A landscape with many peaks, sampled at points; each row gives a point and its height.
A climber steps from a point to the highest of its 5 nearest points, and stops where none of them is higher. Distance is the straight distance between rows; heights are no part of it.
<51>: [121  94 178 179 194 159 123 128]  h=2.15
<895>: [143 109 180 151 129 147 102 114]  h=4.01
<45>: [198 108 157 154 128 164 117 127]  h=4.40
<154>: [186 147 111 131 154 154 157 145]  h=4.17
<300>: [ 86 148 115 106 127 112 136 128]  h=5.55
<631>: [173 140 132 127 132 145 139 128]  h=4.68
<428>: [134 145 108 105 109 122 135 125]  h=5.38
<454>: [169  90 169 187 150 161 105 117]  h=3.44
<591>: [ 87 131 157 123 184 124 135 134]  h=4.74
<820>: [ 61 154  74 104 136  97 147 135]  h=5.78
<364>: [166 152  93 125 151 146 158 146]  h=4.66
<688>: [135 121 163 139 186 147 136 140]  h=3.33
<205>: [ 53 128 135  93  79  79 115 111]  h=6.31
<579>: [114 122 173 127 155 129 121 127]  h=6.02
<272>: [ 95 141   4 130 133 108 160 173]  h=5.88
<877>: [110  97 192 155 151 133 109 114]  h=6.30
<554>: [ 47 140 128  90  99  78 122 116]  h=5.24
<165>: [ 66 141 110  92  86  83 124 119]  h=5.18
<602>: [ 97 146 123 111 172 127 148 140]  h=5.70
<444>: [150 121 162 128 125 137 119 129]  h=4.46
<714>: [196 132 130 150 167 172 148 150]  h=3.67
<385>: [128  82 198 162 116 137 100 106]  h=2.36
<655>: [105 139 127 109 136 120 137 128]  h=5.32
<341>: [140 152  54 114  91 118 143 137]  h=4.76
<884>: [ 92 143 105  91  79  98 119 116]  h=4.63
<717>: [153  91 178 192 193 167 118 122]  h=2.68
<571>: [132 135 145 117 107 126 120 115]  h=4.64
<515>: [119 147  40 102  74 100 126 136]  h=5.25
<292>: [139  73 191 200 151 150  96 103]  h=1.68
<893>: [ 73 136 142  97  98  96 123 114]  h=5.06
<186>: [132 150  95 114 139 125 145 135]  h=5.50
<109>: [108 147  97 104  77  97 124 117]  h=4.73
<536>: [195 103 168 160 101 151 106 115]  h=4.67
<254>: [132 115 174 113  97 132 106 117]  h=4.04
<476>: [170 118 151 162 186 169 147 145]  h=3.34
<380>: [109 123 170 134 179 135 129 137]  h=4.56
<187>: [160 107 166 143 107 141 105 116]  h=5.79
<256>: [165 119 153 123  86 135 114 115]  h=4.62
<741>: [115 140 112 102  74 107 121 114]  h=4.45
<897>: [116 154  89 109 112 117 138 131]  h=5.60
<698>: [104 150  50 118 131 113 155 154]  h=5.89
<928>: [187 140 119 122 115 149 137 136]  h=4.41
<72>: [ 66 151 126  94 148 100 133 126]  h=5.21
<120>: [179 142 104 116  95 139 131 127]  h=4.20
<835>: [162 121 151 128 120 142 122 122]  h=4.69
<305>: [ 85 138 152 116 167 118 135 128]  h=5.08
<106>: [ 86 124 165 105 104 106 115 110]  h=4.65
<859>: [101 143  70 102  80 100 121 130]  h=5.22
<872>: [157  89 179 174 145 152 105 119]  h=3.07
<299>: [136 140 129 126 175 137 150 140]  h=4.47
<29>: [ 98 150  83 108 136 109 152 136]  h=5.77
<190>: [150 112 163 150 169 157 133 129]  h=2.99
<83>: [101 138 134 104 114 104 123 116]  h=5.67
<148>: [168 127 145 143 161 154 143 144]  h=3.53
<855>: [ 73 138 148 103 125  91 124 119]  h=5.51
<860>: [142  62 197 201 115 147  77  89]  h=0.31
<233>: [145  80 192 167 107 138  93 100]  h=1.50
<427>: [ 96 125 169 116 140 118 119 124]  h=4.89
<857>: [ 61 157  87 103 154 101 154 139]  h=5.64
<373>: [150 153  79 111 124 131 156 138]  h=5.33
<642>: [127 124 163 126 126 124 112 117]  h=4.57
<679>: [198 111 156 163 159 176 126 140]  h=4.12
<316>: [ 63 146  78  97 108  87 128 129]  h=5.47
<565>: [112 133  19 115  83  95 133 149]  h=5.53
<503>: [174 118 151 144 137 154 125 128]  h=4.21
<336>: [ 83 150  39 114 125  97 155 156]  h=5.94
<774>: [214 109 153 156 101 168 110 127]  h=4.48
<279>: [180  86 179 175 126 163 104 116]  h=4.15
<803>: [154 149 106 120 136 145 148 126]  h=5.13
<534>: [103 139   7 122 111 105 140 168]  h=5.86
<7>: [ 94 141  37 112  96  96 133 138]  h=5.74
<632>: [134 160  51 123 141 124 169 155]  h=5.73
<210>: [118 134 150 106  92 112 119 117]  h=5.07
<878>: [141 139 139 111 125 130 131 125]  h=4.94
<42>: [ 74 138  59 103  91  87 124 131]  h=5.40
<244>: [194 125 143 127 101 156 122 122]  h=4.29
<725>: [165 144 121 129 166 156 155 141]  h=4.19
<48>: [152 142 101 110  71 120 116 122]  h=4.00
<621>: [110 107 180 130 107 117 108 108]  h=3.59
<466>: [134  88 182 172 156 147 114 115]  h=2.97
<625>: [ 49 158 102 100 170  99 148 141]  h=5.31
<722>: [171 104 168 168 173 163 123 130]  h=3.45
<177>: [159 118 153 138 149 149 128 132]  h=3.90

Where does a climber stop that starts at each point below?
<109>: <336>
<42>: <336>
<625>: <336>
<679>: <187>
<190>: <187>
<631>: <336>
<292>: <187>
<860>: <187>
<571>: <83>
<254>: <83>

Call two points neighbours if one is among the 5 nearest of the other. Go from one point of each pair to the other, from neighbour to neighbour, staying as high as possible. Name the lowest point that can't be avoided.
<205> / <602>: <855>
<187> / <205>: <835>
<336> / <602>: <300>

For each start below, name every point that the climber comes to, in order.
<51>: <722>, <679>, <45>, <536>, <187>
<717>: <722>, <679>, <45>, <536>, <187>
<148>: <503>, <835>, <187>
